Points on a hilly landscape, in no order, each with its height.
From any point a ball takes the steepest step (drop divided by distance) to one of its 2 nearest points. It stops when none of these is lower. Distance is the straight distance between rows; heights are no part of it.
j_974: [164  80  98 160 160  76  95  52 133 151 160 116  77 115 117 109 142 158
 118 187 145 135 155 118 139 151]  (h 7.74)
j_191: [ 88 105 161 109 122 147 162 158 129 170 112 161 153 178 138 108 140 138
  91 179 106 144 130  76  95 124]  (h 2.59)
j_325: [193 118 132 125 196 149 126 183 153 138 137 123 110  87 112 156 126 107
 158 109 128 125  99 124  64 176]  (h 2.00)
j_511: [128 141 114 108  98 130 131 158 151 142 126 136 128 115 162 167 126  98
 147  98  93 148 122  72 146 110]  (h 3.71)
j_622: [130 153 155 174 162 129 132 103 179 118 156 171  96  61  97 100 128 131
 152 132 145  86 170 156 115 153]  (h 4.61)
j_388: [112 103 102  80 117  84  92 151  89  68 163  94  92 155  86 169 163 128
 138 112 144 125 110 127 140 163]  (h 1.65)
j_704: [125 111 140 108 131  89 164 141  71  72 155  72 134 154 130 183 179 166
 154  76 118 133 127 123 144 158]  (h 0.80)
j_328: [119 106 133  65  82 171 138 162 120 132 179 145 150 184 152  98 121  92
 107 129 106 143 127 113 130 126]  (h 1.29)
j_389: [ 99 109 145 146  85  86  64 107 142 111 147 138  79 132 117 116 142 162
 174  95 135 155 133  95 157 133]  (h 5.76)
j_55: [114 168  75 134 135 113 155 125 125 169  74  93 114 123 135 154  99  98
 119 154 156 156 138 103 147 128]  (h 8.68)
j_23: [134 120  98 147 164  97  85 103 135 146 104 125  83  91  86 161 118 167
 129 156 152 108 155 124 134 179]  (h 8.02)
j_636: [153 167 187 151 125 163 152 115 121 117 127 149 164  87 124  90 191 172
 121  99 141 132 136 186 136 137]  (h 4.95)
j_823: [127 108 181 118 112 123 148 105 121 109 181 147  97 170 132  36 211 176
 127 122 152 161 122 178 149 136]  (h 5.93)
j_391: [132 100 142 116 128 113 200 127  73  64 149  64 167 159 136 136 143 175
 128 120 143 106 157 158 148 106]  (h 1.83)
j_403: [ 77 153 137  93 111 165 146 147 129  97 100 114 130 157 103 127 117 127
 117 108 155 144  88 173 154 141]  (h 2.48)
j_888: [156 150 118 136 129  96 152 198 177 166 116 113  51 108 132 147 138 122
 183 126 193 183 125 106 116 146]  (h 2.13)
j_293: [ 69 118 126  93  96 164 123 114 128 121 143 138 140 165 136 126 133 124
  95 109  83 152  99 156 170 137]  (h 2.01)
j_316: [150 175  89 115 128 171  96 130 142 174  47 121 123 130 110 182 124 130
  96 149 169 128 122 131 124 132]  (h 8.43)
j_338: [ 96 162 109 100  89 149 103 161 123 119  88 131 145 192 120 168  90  61
 107 129 129 114  84  82  75  91]  (h 4.82)
j_716: [123  97 120 146 185  85 139 153 127 114  94  83 109  89 141 175 121 154
 178 112 111 170 121 112 129 157]  (h 3.53)
j_122: [103  87 152 120  92 132 217 158 108 122 152 145 152 149 155 106 118 131
 105 153  87 165 154 180 136  98]  (h 3.23)
j_744: [ 43 152 137 146 153 143 161 136 154  71  89 138 151 137 139 157  74 101
 146 106 101 105  94 117  94 143]  (h 5.44)
j_94: [ 81 158  99 122 160 104 161  69 129  58 146  99 118 136 125 118 129 135
 124 120 160 105 164 116 171 156]  (h 4.77)
j_840: [ 88 141 140 127 117 158 112 145 182 143  84 155 115  85  90  98 121 126
 136 132 107 118 127 139 117 105]  (h 5.11)
j_380: [ 97 127 135 129 110  95  96  59 105 155 152 144 123 134 115 161 202 138
 103 162  56 136 111  80 109 146]  (h 6.68)
j_657: [206 118 120 132 126 121  88 192 161 157 133 114  99 106 133 166  98 124
 169 129 153 147  90 101  69 112]  (h 2.54)
j_853: [128 120 175 132 136 175 173 172 172 152  95 154 144 101 159 116 141 176
 151  99 125 167 121 119 112 110]  (h 2.15)
j_39: [ 60  86 131 117 118 134 181 136 140  56 150 158 126 162 134 140  75 128
 107 148  94 104 148 167 144 144]  (h 4.86)
j_60: [ 46 172 112 164 133  78 181  75  97 120 141 124 124 144 135 179 126  86
 117 138  47 153 101 145 120 152]  (h 6.01)
j_605: [117 123 101 102 128 128 122 146 151  98 136 125  72 157 144 100 102 138
 144  93 194 139 173 143 197 150]  (h 1.04)
j_174: [218 108 137 190 157 124 100 143 127 193 164 178 136  71 119 126 145 155
  89 147 166 151 133 165 128 169]  (h 5.33)
j_555: [171 155 130 159 144 159 140 157 150 168  71 192 167 111 174 137  88 106
 105 123 106 129 130 137  97  94]  (h 4.63)
j_822: [118 188 123 141 104 170 146 131 163 132  66 154 156  96 135 110  87  94
 127 117 120  90 144 149 123  63]  (h 4.88)
j_308: [135 153 150 146  74 106 126 133  97 113 130 142 139 159 115 130 102  80
 136 147 111 103 134 132  64  91]  (h 4.12)
j_179: [133 116 186 112  74 169 143 124 115 136 146 146 155 139 119  77 183 179
 114 122 121 153 124 165 144 109]  (h 5.42)
j_365: [114 122 112 141 111 137 152 167 134 154  94 165 143 131 192 181  77 100
 121 127  55 148 134 135 127  89]  (h 4.20)
j_27: [190  93 125 105 136 165  72  93 137 152 213 158 129 113 110  83 146 122
 103 125 138  78 146 119 136 139]  (h 2.60)
j_459: [128 136 141 116 171 149 142  94 147 104 155 112 145  74 106  75 158 110
 149 108 124  87 138 140 138 141]  (h 4.41)
j_81: [ 64 177 144 173 159 105 171 121 114 139  69 139 149 115 146 149 117  91
 142 124  70 145  92 114  97 140]  (h 5.74)
j_480: [116 134 135 134 117  77 107  56 126 155 150 111  94 113  99 109 207 150
 110 180 100 176 107 148 128 151]  (h 7.12)
j_800: [147 134 113 107 104 154 164 150 129 119 187 137 119 161 190 117 113 105
 125  91 145 150 159 142 183 143]  (h 0.61)
j_62: [125 138 110 111 157 111 111 131 130 107 116 100  76 140  81  79 116 144
 131 145 212 115 167 164 152 140]  (h 1.39)
j_559: [112 146 144 144 123  75 144  73  88 113 163 112 145 134 125 135 153  92
 129 148  64 134 107 109 105 132]  (h 6.27)
j_560: [ 34 130 113 121 126 112 181 136 127  52 153 128 119 164 115 171  94 100
 150 105 124 129 110 118 142 160]  (h 5.17)
j_572: [176 134 178 146 127 206 128 161 179 144 109 180 148 107 133 137 142 177
 133  88 128 119 113 126  55  97]  (h 3.09)
j_219: [ 86  64 149 119  93 133 104 139 126 106 139 149 132 137  93 114 103 149
 127 151  72 109 151 124 103  79]  (h 6.73)
j_536: [118 170  99 120  90 108 138 159 137 134  90  86 108 139 155 173  98  95
 160  96 141 174 103  64 119  61]  (h 3.28)
j_566: [ 71 124  83 126 155 107 171  92 151  95 119  92 168 129 115 133  86  81
  93 148  99  77  87 167 175 131]  (h 4.36)
j_320: [136 137 125 128 103 133  72 143 143 194 106 152 122 159 110 105 109  99
 124 153 146  98 119  66  85  73]  (h 5.55)
j_977: [102  50 172 143 102 105  91 127 145 123 156 147 101 127 101  89 136 204
 160 132 122 130 146 125 132  99]  (h 6.21)
j_160: [204  92 112 100 149 173 101 145 120 159 159 141 164 126 110 102 118 108
  77 144 142 113 141 162 136 141]  (h 3.04)
j_527: [117 132 129 174 109  75  60 107  97 159  98 144 126 157 125 137 112 115
 132 160 114  84 145  51  75  72]  (h 5.10)
j_148: [107  86 122  73 115 141  70 153 119  75 172 134 116 147 114 144 135 140
 144  67 112 138 104 111 166 154]  (h 2.18)
j_159: [ 71 124 141 128 125 124 193  90 127 145 128 158 134 170 120  98 164 135
  56 201 110 144 144 129 118 118]  (h 3.99)
j_71: [168 114 152 121 132 181 107 154 133 117 139 141 144 127 124 139 126 143
 145 107 149  88 141  88  78 112]  (h 3.75)
j_815: [166 151 104 125 129 106 111 169 135 117  98  80 104 128 130 133  72  76
 179 131 171 137 111 100  85  87]  (h 2.93)
j_632: [131 148 137 131 136 130 137 127 124  96 113 113 138  82 114 166 141 123
 154 106  98 111 123 165 123 137]  (h 4.15)
j_934: [168 145 138 130 152 137  69 129 115 155 143 140 129 108 133 159 145 107
 144 111 132 123  87 101  98 195]  (h 1.48)
j_929: [143 106  91  65 187 127 177 102 128 137 177  90 160 136 155 106 156  77
  82 156 132 127 117  76 147 151]  (h 6.97)
j_150: [ 74 173 117 106 148 149 116  99 119 154 111 139 129 196 142 112 126 126
  96 141 162 159 111  69 139 190]  (h 5.64)
j_664: [135 172  87 129 139 153  64  92 130 153  77 107 115  72  97 175 156 139
 123 123 132 104 135 133 154 150]  (h 8.23)
j_964: [100 151 109 126 148 116 208  99 140  86 146 120 147 128 136 103 101  93
 103 153 147  94 156 166 164 132]  (h 4.56)
j_986: [159 114 104 143 143 140 104  89 122  95 135 120 138 106 164 123  89 155
 142 100 138  98 185 137 191 117]  (h 4.97)
j_913: [126 137 186 156 115 110 122 106 110 134 125 134 131  81 125 122 176 161
 161 102  91 174  96 160 127 147]  (h 4.53)
j_96: [199 120 143 136 156 139 143 144  86  88 156 126 159 125 135 141 125 141
 120 120 170  96 164 149 102 160]  (h 4.32)
j_190: [141 173  51 138 104 108 186 110  91 154 121  76 134 123 144 167 121  75
  91 149 135 111 163 127 152  85]  (h 8.85)
j_923: [202 119 119 159 142  93 113  96 113 200 147 123 145  79 135 119 191 128
 100 162 137 143 118 114 141 145]  (h 4.78)
j_337: [128 113 138 152 147  67 113 157 151 159 111 105  86  96 144 123 121 129
 191 125 150 178  94  76 123 154]  (h 2.75)
j_627: [132 151 161 174 127  93  92 151 151  95 139 176  58 137 138 122 107 147
 189 102 168 135 141 163  97 177]  (h 5.16)
j_988: [128 143  97 156 100  67  79  75  85 143 101  84 123 126 124 144 123 120
 144 143 123 130 133  89 139  83]  (h 4.62)
j_544: [103 115 179 147 127 114  60 115 129  85 161 175 101 145 122 117 113 147
 168 101 113 130 120 126  98 167]  (h 5.41)
j_434: [174 107 117 143 146 179  76 135 170 125 100 136 137  80 137 115  73 147
 150  86 115 105 147 136 137  87]  (h 5.25)
j_235: [101 150  98  95 105 139 174 148  95 129 118  86 187 187 135 150  99  50
  93 140 128  85  74 107 123  95]  (h 5.18)
j_747: [160  77 127 111  63 122  75 158 114 148 149 100 110 127 122 147 145 172
 154 127 150 138 130  99 132  84]  (h 3.56)
j_272: [206 112 136 118 130 179 112 192 171 125 118 139 120  84 131 122 113 143
 146  77 142 130 117 203 117 114]  (h 5.51)
j_252: [138 166 137 136 107 134 102 137  92 159  91 142 175 153 135 162 115  71
 102 147  83 112  80 126  62 115]  (h 4.44)
j_635: [156 100 103 126 198 150 120 161 146  93  72 100 118 105 137 178  86 181
 174 100 159 138 125 123 117 136]  (h 4.22)
j_617: [130 104 117 102 178 179 113 147 118  91  83  98 155 145 144 132 121 183
 138  68 142 141 106 152 167 145]  (h 4.85)
j_531: [ 89 134 135 122 115  94 132 101 158 146 129 126  92 115  65  70 141 125
 120 183 124 121 151 150 122 100]  (h 5.39)
j_15: [127 128 156 160 128 133 145 158 157 118 125 165  90 114 118 116 134 181
 157 134 191 124 181 148 110 146]  (h 4.89)
j_265: [111 170  96 102  99 134 141 122 121 119 131 110 169 137 132  91  98  36
 114 116 100 104 100 144 156  79]  (h 5.43)
j_44: [154  94 107 117 147 155 129 123 125 170 113 146 175 118 105  95 122 123
  55 172  84  92 132 161 130  89]  (h 3.61)
j_129: [113 122 150 116 113 151 215 164  91  91 141 102 168 152 157 137 128 151
 138  84 106 144 127 183 164 111]  (h 2.56)
j_494: [ 91 171  99 133 161 127 117  65 106 107 141 111 112 169 155 148 121 146
 123 100 172 140 152  62 174 179]  (h 5.09)
j_229: [ 72 132  99  99 157 137 181 101 111 151 121 105 162 190 158 129 139  97
  69 160 124 142  97  75 132 146]  (h 6.33)
j_49: [197 104 137 153 171 144  86  85 108  88 177 145 148 120 158 111 123 159
 125 107 121  97 158 173 147 173]  (h 4.70)
j_633: [176 118 128 159  72  77 112 100 106 168 155  98 120  98 136 128 168 149
 147 156 142 131 146  96 151  85]  (h 4.17)
j_665: [163 111 110 116 139 129  63  83 109 144 152 120 147 136 134 123 129  99
 112 135 121  97 131  75 128 144]  (h 2.08)
j_754: [170 100 125 144 127  62 108  59 120 126 201 117  84 110 141 123 222 172
 132 150 123 146 132 145 163 152]  (h 7.43)
j_603: [132 149 105 112 129  82 146 164 137 132 137 107  52 117  97 138 158 125
 155 155 217 137 161 130 140 158]  (h 1.73)
j_628: [148 130 137 131  85 122 190 166 122 146 135 149 152 123 139 126  93  93
 108 157 109 110 172 140  94  75]  (h 3.81)
j_587: [208 113 161 153 142 171  93 145 135 176 111 153 143  85 124 117 141 165
 119 114 134 150 105 190 120 136]  (h 5.75)
j_850: [127 136 141  99  83 147  97 158 110  99  93  98 113 136 101 144 141 167
 151  90 157 141 133 151 146  94]  (h 2.94)
j_661: [132 149 132 111 113 145  74 122 126 151 114 130 164 155 123  40  93  71
 120 125 125 116  96 106 130  97]  (h 5.61)
j_504: [108 110 181 134 124 144 150 157 148 180 123 163 124 136 141 101 161 167
 145 138 148 169 117  65  96 151]  (h 0.44)
j_570: [ 51  95 144 131 149 153 174 109 151 114  94 164 137 151 120  94 113 170
  90 167 107 121 152 156 145 127]  (h 4.73)
j_842: [132 119  88 129 151 112 170 126 114 147 102 113 170  94 114 148 116  86
  64 169  74  90 115 197 142 119]  (h 4.07)

For each start below, name the point where the ball stops.
j_229 | j_934
j_840 | j_934
j_661 | j_704
j_587 | j_800
j_55 | j_504
j_380 | j_504
j_977 | j_632
j_272 | j_504
j_320 | j_800
j_635 | j_800
